A landscape with many valleys, sampled at points; each row gives a point and its height.
From any point a ball rolls to the lowest of the 2 points nearest to it. It stops when none of these is lower. Distance is the straight distance between rows; heights are no part of it.
K767 (h 317): [129 154 148 108 100 137 124 162 144 131 110  69 150 112 144 138 124 150
  92 100 134 117 132 127 105 110 129 142 130 119 123]
K772 (h 131): [171 117 165  88 141 148 182 104 154 105  80 137  94 186 150 172 144  74
 127 104 148 120 163 178 196 101 103  82 104 175 139]
K443 (h 663): [120 146 105 226 128  94 160  97  99 117 142 186 113 109 158 139 148 118
 207 133 122 164 148 101 106 101 123 109 134 179  88]
K768 (h 484): [170  99 168  76 147 163 108 124 128 118 110  94  81 193 101 120 164 123
 116 125 131  87 121 161 185  88 120 142 117 120 163]
K460 (h 164): [175 108 137 106 126 109 116 169  96 120 188 171 153 145 214 125 100  83
 157 106 131 170 132 116  80 111 106 160 134 178 109]
K607 (h 144): [155 119 160  91 130 147 115 160 128 109 142 116 157 135 170 157  92 104
 103  98 134 131 119 129  99 126 120 124 122 139 122]
K626 (h 183): [126 150 125 190 104 101 124 167 112 108 138 117 141 105 182 134 124 134
 126 104 136 135 143  86  54  97 125 140 122 147  99]
K574 (h 289): [110 142 133 172 108 140 138 146 130 102  89  94 160 105 142 146 114 146
  77 113 135 108 125 103  89 112 139 128 138 102  91]
K690 (h 587): [ 91 115 114 199 135 151 133 111 107  73  95 133 126 182 112 110  82  82
  89 149 146 102 128 111 102 135 130 100  94 114 129]
K753 (h 583): [ 93 133 114 198  99 152 136 141 122 121  65  88 128 114 112 116 164 177
  98 129 127  93 138  96 135  82 151 153 146  90  85]
K534 (h 470): [151 114 122 131 145 113 105 104 101 156 184 170  99 122 113 110 177 145
 216 153 101 148 114 130 158 116 129 147 147 141 128]
K921 (h 534): [ 87 104 104 112 149 144 135  94 153 141  94 146 153  96  67 153 114 164
  80 149 106 113  88 155 173 177 154 117 160  64 113]
K719 (h 116): [134 130 138  77 127 144 148 142 156 115 133 132 202  87 159 182  55 111
  79 104 137 150 116 136 108 189 130  88 133 124 110]
K914 (h 522): [159 111 129  81 163 126 121  90 131 161 154 152  89 131  86 127 183 145
 193 153 106 137 107 160 211 133 118 128 147 128 146]
K710 (h 801): [ 97 112  98 115 158 147 135  61 135 145 100 149  90 161  49 101 155 134
 126 164 119 100 115 155 228 148 125 114 129  90 155]
K554 (h 299): [146  86 162  90 142 169 107 159 137 103 105 104 178 101 125 172  99 152
  56 119 111 101  89 133 123 138 145 144 155  81  92]
K376 (h 524): [ 79 135 106  95 143 126 108 103 151 149 127 101 126 137  57  93 102 148
  84 156 129  99 104 160 137 179 138 124 111  78 186]
K582 (h 337): [132 143 113  41 116  99 139 148 162 164 185 146 171 105 159 110  70 101
 136 136 147 181 132 147 104 202 108 105 131 143 164]
K655 (h 325): [138 138 118 139 119  89  99 150 104 150 196 141 101 151 162  78 139 116
 187 128 133 157 140 116  78 104 115 162 107 184 154]
K325 (h 127): [161 164 157 126  98 131 170 172 136 120 106 133 145 123 206 193 133 109
 122  70 137 141 174 122 108  82 116 125 120 177  91]
K418 (h 675): [112 138  97 207 135 104 166  81 109 118 127 187 121  99 126 149 139 117
 191 147 118 159 129 112 131 135 126  91 143 150  90]
K791 (h 189): [111 147 113  82 113 105 123 161 161 146 165 107 185  84 142 121  71 140
  99 132 137 155 121 128  85 194 127 115 133 123 146]
K712 (h 512): [154 108 153 175 135 155 106 126  93 116 126 120  78 164 120 111 185 147
 155 133 119  98 131 110 141  57 146 172 135 123 111]
K748 (h 142): [142 137 137  96 119 132 156 149 145 117 133 149 193  85 185 192  72 102
 103  97 134 160 132 119 100 165 124  92 136 145  95]
K885 (h 300): [177 129 172  50 111 142 110 173 127 143 155 106 120 163 177 130 133 104
 127  85 138 128 143 145 119  88 107 157 114 169 147]
K836 (h 533): [108 135  88 203 148  77 122  86  92 110 172 188  91 151 116 100 121 104
 198 178 122 168 135  99  85 148 133 116 100 170 144]
K339 (h 242): [122 165 117 112  96  90 118 179 133 135 166 110 136 142 180 100  92 103
 119 106 152 156 151 109  45 135 108 138  92 174 163]
K248 (h 676): [ 66 129  87 144 131 155 132  80 136 134  80 116 102 182  57  70 124 117
  93 149 139  91 137 143 187 141 124  98  99 104 175]
K51 (h 511): [114 102 126 129 158 133 101 134 120  73 147 137 145 161 112 125  49  87
  76 160 133 126  97 118  64 194 133 112  93 116 158]
K949 (h 475): [111 145 107 184 133 123 128  85 105 149 136 142  69 140  86  82 188 152
 193 156 121 115 138 117 161 105 137 142 130 123 135]
K642 (h 582): [108 143 112 103 144 113 103  89 130 161 156 112  73 167  63  68 145 127
 152 158 132 106 118 153 158 144 116 128 102 113 203]
K269 (h 139): [112 120 108 159 156  97  74 120  89 119 192 154  97 151  89  77 125 124
 160 188 110 138 122  99  86 157 146 164 105 119 158]
K90 (h 270): [178 116 174  28 127 148 106 158 135 136 159 112 128 167 157 133 114  92
 116  95 138 127 126 160 136 117 107 137 115 151 161]
K49 (h 214): [164 105 157 158 127 132 103 177  92  82 140 133 158 120 194 158 109 117
 110  96 119 128 122  89  68  91 130 152 137 136  78]
K516 (h 252): [149 102 120 181 128  95  88 171  85 108 171 158 160  75 175 118 124 148
 146 134 107 152 124  71  61 114 136 165 154 120  82]
K506 (h 464): [151  93 159 153 141 155  69 161  89 108 140 107 123 129 115 118 146 156
 106 135 106  85 105  95 104  87 152 193 142  83 104]
K828 (h 442): [125 124 125  90 149 117 133 109 141 113 153 148 150 144 127 140  63  75
 121 134 142 152 109 147 109 197 114  78 101 149 162]
K141 (h 360): [140 100 118 205 151 122 128  91  80 109 136 196 113  94 117 142 156 137
 188 158  95 141 120  93 135 114 150 131 156 122  71]
K466 (h 590): [107 121 113 152 156 137 109  75 100 123 140 143  78 185  69  83 143 108
 151 165 126 101 123 135 164 132 131 131 104 107 164]
K998 (h 515): [146  97 151  98 138 173 136 113 140 109  69  90  83 200  97 114 165 118
  99 130 140  80 137 161 208  89 121 123 112 118 156]
K110 (h 403): [ 76 173 103 117 105 115 162 109 180 150  94  93 165  84 104 133  87 149
  78 120 148 135 127 143 118 178 134  85 127 111 143]
K385 (h 586): [124 147 148 108 102 154 177 123 171 114  53  84 132 144 133 154 126 120
  78 100 155 113 162 154 166 109 123  89 111 137 134]
K116 (h 319): [144 147 129  43 107 115 138 157 153 157 167 131 173 110 170 131  83 105
 119 107 150 164 139 143 105 170 108 115 129 146 150]
K507 (h 561): [104  71 118 125 144 180 133 110 136 116  43 127 130 150  74 142 154 158
  66 147 115  83 113 143 218 123 163 133 147  67  99]
K458 (h 531): [146  94 145 177 155 152  96 104  75 105 142 153  82 167 100 109 167 131
 161 155 108  98 126 106 141  81 151 168 129 104 112]
K700 (h 430): [156 108 174 118 127 163  79 162 105 111 130  73  97 183 122 107 149 140
 102 117 124  81 118 123 111  70 135 183 117 108 141]
K521 (h 315): [124 169 144 173  83 133 187 160 150 112  58  95 141 109 179 173 151 141
 111  88 146 125 180 114 123  75 125 119 129 148  78]
K273 (h 545): [101 160 119 238  88 129 145 150 111 105  89  93 119 122 155 109 155 159
 123 112 142 105 160  78  90  63 135 141 126 128  89]
K841 (h 770): [104 158 111  97 115 114 165 122 178 165 116 121 185  44 124 168 104 158
 110 111 126 159 118 141 140 188 135  91 155 119 110]
K589 (h 296): [146 174 158 115  80 141 180 164 159 121  63  81 140 120 179 179 139 135
  91  81 152 120 184 132 124  87 124 121 109 151 106]
K111 (h 338): [169 117 128  90 137 102 103 116 103 163 203 175  89 160 148  88 157 100
 221 134 118 163 128 153 141 103 105 149 124 191 161]
K55 (h 149): [132 165 136 160 102 115 155 155 130 118 117 119 139 114 184 159 127 121
 131  88 138 141 154 106  90  99 116 122 123 160  98]
K308 (h 471): [124 137 130 141 120 127 112 144 123 143 131 102 124 104 113 119 160 170
 134 129 120 116 117 116 121 111 137 156 149 104 117]
K526 (h 790): [105 110 113  98 140 139 134 106 157 166  87 110 111 114  60 125 178 191
 105 149 109  99 109 159 209 132 152 147 160  72 129]
K238 (h 543): [120  88 118  98 157 159 159  91 161 126  67 143 147 116  83 172 124 147
  84 135 119 111  97 163 208 160 149 104 158  88 106]
K54 (h 425): [126 123 121  95 142 114  99 140 126 146 177 133 144 117 116 110 115 130
 143 147 123 140 105 134 114 164 121 135 131 118 152]
K361 (h 151): [125 125 133  56 124 136 127 153 168 135 149 113 207  83 139 148  54 136
  69 124 132 146 107 145 104 200 135 107 135 106 136]
K881 (h 574): [ 96  84 116 109 145 177 123 100 140 118  64 120 131 161  63 123 121 146
  51 145 121  80 104 155 198 137 151 124 137  65 130]
K428 (h 558): [120 155 139  88 105 143 152 114 167 136  87  72 115 143 112 124 130 127
  94 103 151 108 151 160 155 120 115 101 110 129 170]
K133 (h 364): [148 102 119 129 145  98  94 147  98 111 196 171 138 145 156 109  92  96
 162 156 123 170 113 114  74 155 120 138 119 158 136]
K592 (h 449): [118 125 128 119 128 123  96 151 127 146 152 106 145 100 108 116 128 159
 117 139 117 115 103 120 106 144 135 152 145  95 130]
K584 (h 297): [138 167 127  73  97 112 143 160 146 160 158 129 150 111 181 136 107 109
 135  93 147 161 154 133 100 142 104 119 121 169 141]
K477 (h 245): [138 147 119 128  98  98 110 188 121 142 172 114 159  89 188 114 121 149
 133 110 132 152 136  95  67 119 121 159 142 137 110]
K559 (h 231): [147 121 135  39 145 128 137 109 163 151 159 145 153 118 126 148  94 101
 135 121 129 155 114 168 167 188 110  85 133 140 160]
K37 (h 749): [119 147 119  77 127 129 174  69 187 154  88 110 101 135  89 130 137 118
 115 121 150 127 147 178 208 148 103  68 118 139 175]
K22 (h 542): [145 104 155  86 140 168 145 116 154 109  64  89 113 173 108 143 142 123
  83 119 142  94 130 164 195 108 132 115 120 116 142]
K918 (h 781): [110 127 133  96 121 144 119 139 157 145  94  83 156  93  91 141 129 185
  70 125 118 102 100 144 140 137 153 149 155  73 121]
K648 (h 767): [103 150 107  96 128 118 165  95 180 165 110 129 160  75 100 156 115 150
 119 121 128 149 114 156 167 185 131  81 149 116 130]
K281 (h 773): [109 154 117  90 105 118 143 151 170 158 128 101 197  43 136 157  97 174
  92 112 126 152 120 126 116 176 137 117 157 104 109]
K442 (h 349): [171  80 140 124 149 127 106 143  97 128 168 179 156  83 151 151 139 137
 173 140  94 156 104 108 131 127 131 150 175 122  76]
K593 (h 273): [136 164 128 106  95 104 132 173 136 159 157 117 147  98 183 131 131 136
 145  96 135 156 147 114  93 118 111 140 132 156 123]
K566 (h 417): [123 114 102 156 152 130 152  77 126 145 103 165 101 105  80 141 189 158
 179 160 105 130 116 134 211 132 140 126 164 105  98]
K396 (h 552): [123  68 116 114 158 165 150 103 143 120  52 144 136 123  81 164 159 155
  93 152 111 103 104 152 226 137 162 125 164  76  87]
K171 (h 51): [163 130 156  65 140 136 155  95 153 130 118 134  87 176 133 149 140  76
 144 101 143 127 148 178 184 117  91  85 105 170 170]
K263 (h 559): [ 94 138 108 217 113 151 151 102 111 118  85 133  90 170 109  90 156 116
 155 139 139 109 161 111 162  82 125 105 114 141 125]
K179 (h 400): [135 104 119 192 153 134 121  75  77 118 144 187  86 117  95 119 186 147
 202 168  91 125 128 102 164  98 158 153 150 115  87]
K577 (h 532): [139 124 124 135 127 125 182 115 156 149  75 123 115  89 126 171 206 167
 165 131 124 132 138 136 201 114 142 118 159 133  84]
K373 (h 333): [107  86 129 135 149 156 118 127 126 105  93 149 172  86  99 165  95 152
  64 136 105 101  85 123 124 161 158 136 159  66  82]
K548 (h 361): [ 96 143  83 117 138  78 108 120 138 181 189 144 132  86  80  90 137 157
 181 182 110 156 110 129 127 194 127 136 142 109 160]
K203 (h 125): [163 126 126  90 130 104 140 151 106 128 182 189 154 153 206 138  81  57
 159 110 139 182 139 134  88 137  99 128 118 198 124]
K854 (h 469): [107 148 115 198 117 109 115 127 101 120 147 116  85 164 128  83 140 124
 155 136 144 121 144 107  80  96 127 142  97 150 152]
K777 (h 64): [144 124 139 112 119 128 122 168 134 135 136 125 177  71 161 161 123 153
 120 110 116 148 119 110 114 138 134 138 166 114  83]
K535 (h 384): [ 97 161  90 102 120  80 111 134 151 185 181 119 129  96 100  78 131 151
 165 158 128 157 121 132 111 184 119 129 129 124 177]
K328 (h 517): [ 97 155 109 239 102 121 139 128 101 109 111 113  99 147 139  89 144 134
 145 130 144 110 159  89  89  77 133 137 110 139 122]
K519 (h 500): [168 106 136  73 152 122 109 113 120 165 183 157 102 135 117 115 169 130
 201 141 106 149 110 155 181 127 114 139 147 143 146]
K950 (h 439): [116 126 105 186 130 126 148  99 117 146 100 145 106  88  95 134 197 177
 172 148 106 125 125 109 176 113 148 143 170 105  84]
K265 (h 328): [138 105 112 158 141  89  80 158  95  94 189 164 134 146 148  99  87 108
 138 162 121 166 121  84  47 157 128 153 111 149 140]
K547 (h 445): [125  94 142 164 148 147  66 136  84 110 146 126 115 129  91 101 138 154
 104 159 102  80 109  92 101 113 159 192 133  65 117]
K439 (h 476): [117 104 124  94 165 132 114 113 136  87 152 149 159 158 113 140  37  71
  90 151 136 139  93 145  97 215 123  84  93 130 167]
K275 (h 253): [165 105 176 130 128 162 126 167 121  80  99 107 152 139 173 181 115 117
  83  96 128 109 124 114 106  89 134 141 133 124  82]
K902 (h 786): [118 117 130 107 131 144 121 131 146 151  88  92 129 108  80 133 165 185
  96 136 114  99 108 142 173 121 151 156 160  78 118]
K741 (h 573): [141 121 160  73 119 171 165 115 174 103  46  74 132 169 123 150 111 104
  52 105 154  98 154 174 186 113 124  88 100 128 152]
K392 (h 136): [153 160 144  88  93 122 127 201 122 122 149 113 165 133 215 146  85 100
  93  77 147 144 159 112  57 107 106 149 103 166 125]
K615 (h 493): [132 132 137 153 117 137 141 134 133 137  91 103 112 114 120 136 180 167
 136 124 125 109 131 120 153  95 141 144 151 113 101]
K531 (h 399): [122 112 106 142 147 128 161  92 140 146  98 164 136  71  94 171 162 162
 156 146 103 142 104 134 191 152 147 113 177 101  80]
K94 (h 795): [102 113 101  97 151 139 145  76 156 162  84 127 104 136  55 118 166 164
 114 151 120 103 115 165 228 145 132 117 147  87 147]
K525 (h 426): [174 116 162 111 136 137 111 120 109 140 150 126  60 185 129 108 191 122
 182 121 126 115 134 147 162  66 118 158 119 166 157]
K158 (h 160): [163 134 144  80 133 123 153 137 126 126 158 183 151 148 197 167  85  52
 150  94 138 170 144 146 113 139  99  99 110 195 127]
K785 (h 544): [150  93 128 108 150 139 182 108 159 131  62 137 131 100 119 191 180 149
 140 135 124 127 123 153 222 131 148 105 160 121  81]
K498 (h 267): [126 112 117 160 147  97  65 147  91  99 188 142 104 174 124  80 100 113
 136 171 124 145 123  88  51 143 137 166  93 141 165]
K318 (h 460): [106 142  98 193 136  85 116 121 105 110 160 148 111 137 126 103 111 112
 157 160 134 154 133  97  66 153 127 123 101 152 146]
K295 (h 190): [166 105 150 129 129 125 100 170  94 106 171 147 146 142 192 135 111 101
 140 105 123 144 123 109  80  99 120 157 128 159 106]
K773 (h 367): [149 150 161 114 101 128 109 156 120 137 146  85  78 178 154  99 153 112
 140  87 144 112 152 140  99  62 107 164  93 174 169]
K972 (h 332): [155 140 159 100 108 131 114 161 125 140 139  97 110 146 158 127 152 128
 138  93 134 121 137 133 117  84 117 152 120 154 138]
K250 (h 588): [112 134 124 205 123 148 144  99 108 105 104 136  72 204 121  84 148  88
 159 131 145 107 164 127 150  74 114 107  95 161 150]
K184 (h 185): [135 159 145 108  95 119 112 184 127 115 146  89 139 160 188 119  84  92
  89  86 154 130 153 119  45 109 110 141  81 165 158]
K229 (h 331): [ 92 164 126 173  83 145 155 155 148 101  55  65 168 106 149 142 103 152
  55  99 147 109 145 107  91 102 136 119 124 106  95]
K956 (h 555): [142  91 134 135 154 152 189  97 149 104  63 162 146 109 129 203 139 115
 130 127 121 135 120 144 198 142 139  82 156 128  71]
K860 (h 518): [ 81 133  86 158 151 123 153  60 130 122 115 166 111 148  75 112 109  95
 145 165 136 130 120 141 160 178 124  77 113 117 150]
K677 (h 494): [ 76 149  96  85 130 114 137  87 179 165 119 105 140 107  63 107  96 152
  83 144 135 120 108 171 151 192 132  95 120  93 182]
K676 (h 633): [123 152 119 180 129 100 149  90 110 131 151 164  73 170 143 100 146  91
 199 127 140 144 152 138 118  98 106 111  95 196 155]
K833 (h 481): [107 143 123 115 135 126 149 101 151 118 118 123 141 137 115 136  80 100
 105 123 148 128 117 146 120 173 120  76 107 130 153]
K729 (h 463): [ 81 147  91  93 138 103 141  96 173 150 139 126 153 103  79 119  73 128
 103 151 139 144 108 156 123 223 129  82 113 115 178]
K136 (h 730): [109 120 106  94 136 152 164  67 176 141  57 108  96 168  76 108 139 115
  96 134 146 105 146 172 235 133 104  69 111 125 177]
K399 (h 329): [135 106 118 214 146 114 106 113  75 107 150 179 119  93 129 125 149 144
 171 150  99 136 125  79  96 106 151 151 145 119  83]
K192 (h 109): [156 180 145 101  80 124 151 191 129 138 126 116 150 121 216 165 119 109
 112  63 144 142 181 116  74  82 108 145 107 180 118]
K369 (h 320): [ 95 181 103 147 105  81 148 123 144 140 143 118 114 133 141 105 109 104
 149 121 157 153 150 130  81 154 106  95  94 174 171]
K537 (h 282): [116 170 134 105  86 119 118 179 150 144 126  65 169  85 153 128 110 166
  86  99 139 128 136 112  80 127 128 144 127 112 127]
K742 (h 275): [174  81 143  64 149 125  89 155 102 131 208 165 141 155 158  99  97  92
 163 146 119 160 105 142 109 144 111 154 139 139 143]
K20 (h 362): [112 150  99  78 117  82 124 145 151 173 188 132 149 104 136  92 102 128
 158 148 140 173 128 137 102 190 110 119 130 141 168]
K660 (h 235): [110 160 118 107  97 105 112 182 148 124 150  84 182  94 160 119  76 143
  79 117 142 143 132 105  49 165 127 130 116 121 137]
K166 (h 175): [156 130 172  95 125 154 162 121 147  99  81 117 110 180 153 168 124  80
 104  96 150 114 154 160 160  99 107  93 103 161 138]
K196 (h 519): [ 91 145  96 202 128 128 142  84 107 133 116 143  86 150  94  85 160 129
 171 156 133 116 141 113 155 114 135 116 119 125 134]
K32 (h 436): [ 65 169  84 125 117  97 152 102 178 145 117 106 158  93  91 115  71 134
  91 144 149 142 121 141 102 211 134  79 110 119 168]
K962 (h 651): [119 154 115 205 122  98 156  99 108 128 140 166  90 139 156 117 154 113
 203 125 131 153 152 120 114  90 115 115 114 190 121]
K678 (h 776): [ 95 148 113 111 115 121 126 140 159 155 121  92 176  64 105 136 107 181
  82 127 122 124 105 132 114 164 144 130 151  85 122]
K501 (h 461): [118 129 113 218 118 132 143 115 109 132 100 139 106  95 117 123 196 177
 167 143 115 118 138  87 146  85 151 152 165 115  73]
K163 (h 706): [ 80 129  94 120 125 157 152  82 163 140  60 106 119 160  65  99 122 125
  79 133 143 100 137 161 204 142 122  81 115 104 166]
K638 (h 402): [121 180 143  72  76 139 152 146 181 151  76  42 156  90 130 144 128 170
  65  91 145 120 157 151 131 122 136 128 121 115 143]
K288 (h 514): [128 128 126 159 119 140 166 120 140 137  72 109  96 129 118 133 201 160
 152 132 130 115 146 132 193  90 136 130 146 126 104]
K84 (h 546): [131 129 117  87 159 119 119  78 131 160 159 143  83 151  72  97 156 127
 175 154 116 123 110 162 187 147 109 115 122 122 177]
K75 (h 265): [147 133 119 115 130  90 114 128 106 150 197 165 102 164 164  91 128  85
 197 124 131 169 137 139  98 114 104 143 107 203 162]
K840 (h 274): [154 138 168 120 107 154 153 166 140  98  78  88 145 135 175 181 128 122
  86  86 141 113 148 125 118  86 129 129 122 138  96]
K954 (h 133): [162 146 144  42 127 124 164 103 167 154 132 145 110 139 150 163 132  85
 146  93 143 154 157 174 177 142  93  82 113 182 165]
K79 (h 562): [102 157 119 212  88 128 140 154 121 121  81  81 131  94 137 120 165 182
 112 116 132 105 144  83 101  77 142 153 147 103  81]
K151 (h 458): [165 104 161  99 148 155  91 124 107 127 143 113  77 187 106 112 167 123
 143 129 123  97 117 146 165  85 124 159 118 126 159]
K306 (h 184): [150 152 137  31 126 125 162 106 175 158 144 138 142 119 145 157  95  86
 122  99 149 160 148 171 159 173  99  67 109 166 169]
K963 (h 366): [113 159 130 139 107 115 120 148 130 131 131  90 129 126 141 114 118 133
 116 115 141 122 133 116  84 120 124 130 114 131 144]
K871 (h 163): [150 122 146 125 138 134 157 133 126  94 127 169 174 110 182 199  80  81
 123  98 128 159 125 126 108 150 120  88 134 156  86]
K675 (h 498): [136 103 137 159 133 139  93 142 106 140 124 122 114  91  99 123 191 195
 137 146  94  99 111 100 141  94 161 192 170  77  89]
K784 (h 556): [ 98 147 116 109 135 123 105 109 137 149 141  94 100 157  70  81 129 131
 115 150 134 101 117 148 132 147 125 130 107 104 190]
K189 (h 230): [129 186 126  85 102 103 169 132 156 147 140 147 139 128 179 149  84  66
 128  86 159 159 179 150  94 149  93  80  89 200 166]
K389 (h 385): [ 88 174 103 164 111 100 168  95 143 127 117 128 101 151 123 104 111  88
 146 128 162 140 156 138 109 146 103  76  92 165 169]
K598 (h 369): [152  88 133 147 150 132 123 133 109 120 126 172 161  55 130 175 142 152
 150 138  91 146  97 107 142 139 143 137 182 104  56]
K831 (h 513): [114  99 120 164 143 138 108 122 110 141 106 147 125  74  79 135 181 190
 128 156  87 104 105 105 156 119 165 180 176  65  72]
K122 (h 480): [164  85 159 158 143 152  78 154  86 116 138 126 118 111 126 131 174 171
 133 137  95 101 110  93 122  79 154 196 162  90  79]
K206 (h 368): [101 180 126 112  89 125 159 128 171 148  92  74 149  89 125 137 116 154
  90 101 147 129 148 141 124 137 126 102 125 124 137]
K757 (h 762): [111 148 113  76 132 122 176  73 189 161 101 126 140  98  90 150 116 132
 115 119 138 143 127 172 194 181 118  67 136 126 154]
K102 (h 307): [176  74 142  62 142 123  94 170 104 129 203 167 172 118 172 107  91 114
 146 157 115 161 101 131 102 154 117 165 170 108 119]
K245 (h 401): [161 124 171 106 111 145  75 169 105 126 153  75  88 186 144  91 149 130
 123 103 133  93 130 132  97  60 122 185 103 142 164]
K650 (h 298): [118 154 118 167 109  83 108 163 115 115 165 113 108 165 169  90 104 104
 134 119 150 148 148 100  36 113 114 149  79 179 165]
K681 (h 453): [164  85 173 122 143 169  77 157 101 101 133 103 121 156 120 135 138 137
 100 126 114  86 101 120 123  92 143 176 135  94 116]
K302 (h 489): [126 126 126 211 125 142 123 123  95 119 116 127  92 137 119 106 179 157
 158 136 119 103 141  94 129  71 146 159 141 117 102]
K284 (h 232): [170  89 158  80 152 142  88 144 104 113 177 148 136 165 149 129 103  92
 140 128 121 134 100 141 118 130 117 137 127 137 139]
K388 (h 521): [ 84 131 104 127 150 130 143  78 142 123 111 139 129 142  78 118  89 107
 108 151 137 119 108 149 148 184 130  84 115 103 157]
K148 (h 188): [142 135 123 109 134  93 128 135 115 129 182 169 126 159 174 116  94  67
 166 120 136 172 133 138  90 140 100 117  97 199 155]
K764 (h 318): [134  89 143 126 142 156 122 148 131 101  94 133 194  61 129 187  99 157
  63 120 104 117  88 117 116 152 153 133 172  75  64]
K664 (h 525): [ 78  98 105 138 153 135 108 101 121 137 114 158 140  88  62 131 125 165
  90 165  93 102  92 131 149 171 162 150 157  44 107]
K12 (h 520): [101  84 118 153 151 140 105 116 108 130 106 166 140  69  73 147 148 181
 105 158  84 102  92 117 152 148 164 168 175  46  75]
K121 (h 551): [101 109 118 179 153 138 113 116 103  63 118 141 129 182 110 115  64  77
  82 160 139 110 113 108  76 167 137 112  88 116 144]
K890 (h 398): [135 112 122  98 143 110  98 146 121 122 183 147 148 137 141 112  81  98
 137 150 127 157 110 128  88 177 119 122 118 138 150]
K411 (h 391): [168 122 143 105 142 119 110 106 110 153 174 154  65 172 132 103 176 107
 204 126 119 137 127 155 160  87 108 141 114 178 162]
K497 (h 634): [ 69 127  84 171 144 147 126  66 109 125 105 148  83 187  57  62 140 103
 137 169 134 100 138 129 187 138 131 108  98 105 161]
K612 (h 554): [132 101 136 162 159 156 103  90  81 103 138 152  80 189  94  98 141 108
 148 156 120  96 121 121 146 105 138 146 113 110 137]
K754 (h 277): [143 104 164 123 126 167 128 156 135  87  86  97 172 115 147 179  99 136
  57 106 128 105 108 123 114 119 146 132 142 100  84]
K222 (h 413): [118 141 119 168 126 108 119 132 111 120 151 131 119 137 143 116 116 115
 146 130 135 136 128 110  82 125 125 128 112 149 135]
K426 (h 523): [111 140 132 109 125 141 135 115 146 122 105  93 129 148 101 122 102 122
  89 123 146 105 118 147 130 139 124 105 114 112 157]
K19 (h 455): [ 86 157  92 160 136 103 153  76 136 130 129 147 102 150  98 104 114  93
 158 149 149 144 133 141 129 169 115  77 100 147 170]
K549 (h 604): [ 87 140 107 189  87 155 152 143 138 140  41  77 117 124 105 102 190 183
 111 131 135  98 156 109 172  75 148 142 143 107  98]
K285 (h 339): [101 161 129 187  75 143 173 159 149 107  41  73 153 111 156 147 140 153
  87  99 148 113 165 105 120  76 134 121 130 121  83]
K646 (h 195): [144 154 141  84 122 120 157 126 141 131 145 155 134 149 173 157  94  63
 138  92 148 153 154 156 115 141  97  85  97 189 151]
K496 (h 264): [100 138  97 158 145  98  88 105 100 154 182 141  89 126  74  73 154 151
 176 181 109 123 125 111 116 149 144 163 117 103 159]
K932 (h 256): [134 133 150 184 106 142 126 172 114  85  92  90 154 116 172 152 121 142
  81  97 131 107 136  87  77  79 138 147 132 112  76]
K820 (h 327): [114 139  98 126 142  93  96 105 113 176 195 151 102 109  80  78 164 154
 200 176 107 144 117 130 144 155 129 150 134 118 163]
K808 (h 101): [154 124 153  75 117 145 124 177 136 121 136 111 186  94 173 165  98 135
  92  99 127 139 122 119 107 139 129 134 149 117  99]
K226 (h 186): [175  84 179  80 150 164  97 154 114 100 142 125 147 155 150 161 105 104
 101 112 121 115 101 139 126 121 127 138 133 122 119]
K246 (h 610): [125 153 130 173 116 120 154  94 121 127 122 141  51 192 134  91 163  88
 184 117 147 122 170 151 148  72  97 108  96 189 168]
K916 (h 422): [132  96 132 154 154 133  82 129  89 118 154 148 127 114 102 119 136 145
 137 159  98 111 104 104 115 131 147 166 143  90 110]
K520 (h 229): [155 110 132 167 124 106 102 185  91  91 161 147 171  92 202 140 102 126
 121 105 118 149 126  76  51 108 127 154 145 136  78]
K698 (h 266): [103 197 104 106  98  84 168 125 164 158 143 129 135 106 157 130  99  95
 143 103 158 169 166 139  93 166 101  76  97 182 165]
K844 (h 383): [146  93 130 154 148 137 143 119 121 122  95 161 138  72 114 181 169 160
 147 140 100 133 105 116 165 129 153 133 181 101  56]
K424 (h 435): [136 121 124 164 146 126 111  92  95 149 152 155  82 120  93 108 194 157
 195 159  99 123 121 113 163 104 144 159 147 116 116]
K720 (h 330): [167  81 145  96 143 131  88 164 103 132 179 157 163  96 150 129 123 140
 151 144  99 144  98 118 118 136 126 163 171 104 100]
K973 (h 394): [147  81 130 157 164 131  98 100  78 114 158 189 120 100 101 136 139 131
 174 165  86 135 102 105 137 132 149 149 152 104  91]
K112 (h 234): [157 103 165 178 127 156 115 164  99  74 105 114 143 134 166 160 123 129
  94 106 121 102 119  92  89  77 139 151 137 115  74]
K532 (h 227): [170 125 177  58 128 151 131 137 145 118 121 105 117 168 147 154 121  94
 103  93 141 117 133 160 147 113 111 117 108 151 153]
K879 (h 291): [139 122 117 197 133 102  92 141  86 117 168 150 120 107 151 113 144 145
 166 140 115 142 130  77  74 102 139 162 134 133 103]
K150 (h 213): [140 152 124 171  98  96 107 190 107 127 165 114 138 109 199 114 136 145
 142  94 132 140 149  80  54  81 123 172 126 157 104]

Call two points neighbours if one is among the 2 nearest of the other. Go from one point of each pair to the other, from neighbour to neighbour, staying as low as possible. Name the highest point that can't be avoided.
K192 / K269: K535
K203 / K828: K506
K719 / K206: K638

For each start below, name the point where the ball stops.
K246: K49
K84: K49
K584: K192
K700: K171
K785: K269
K841: K777
K998: K203
K950: K777
K547: K49
K710: K777
K860: K203
K273: K719
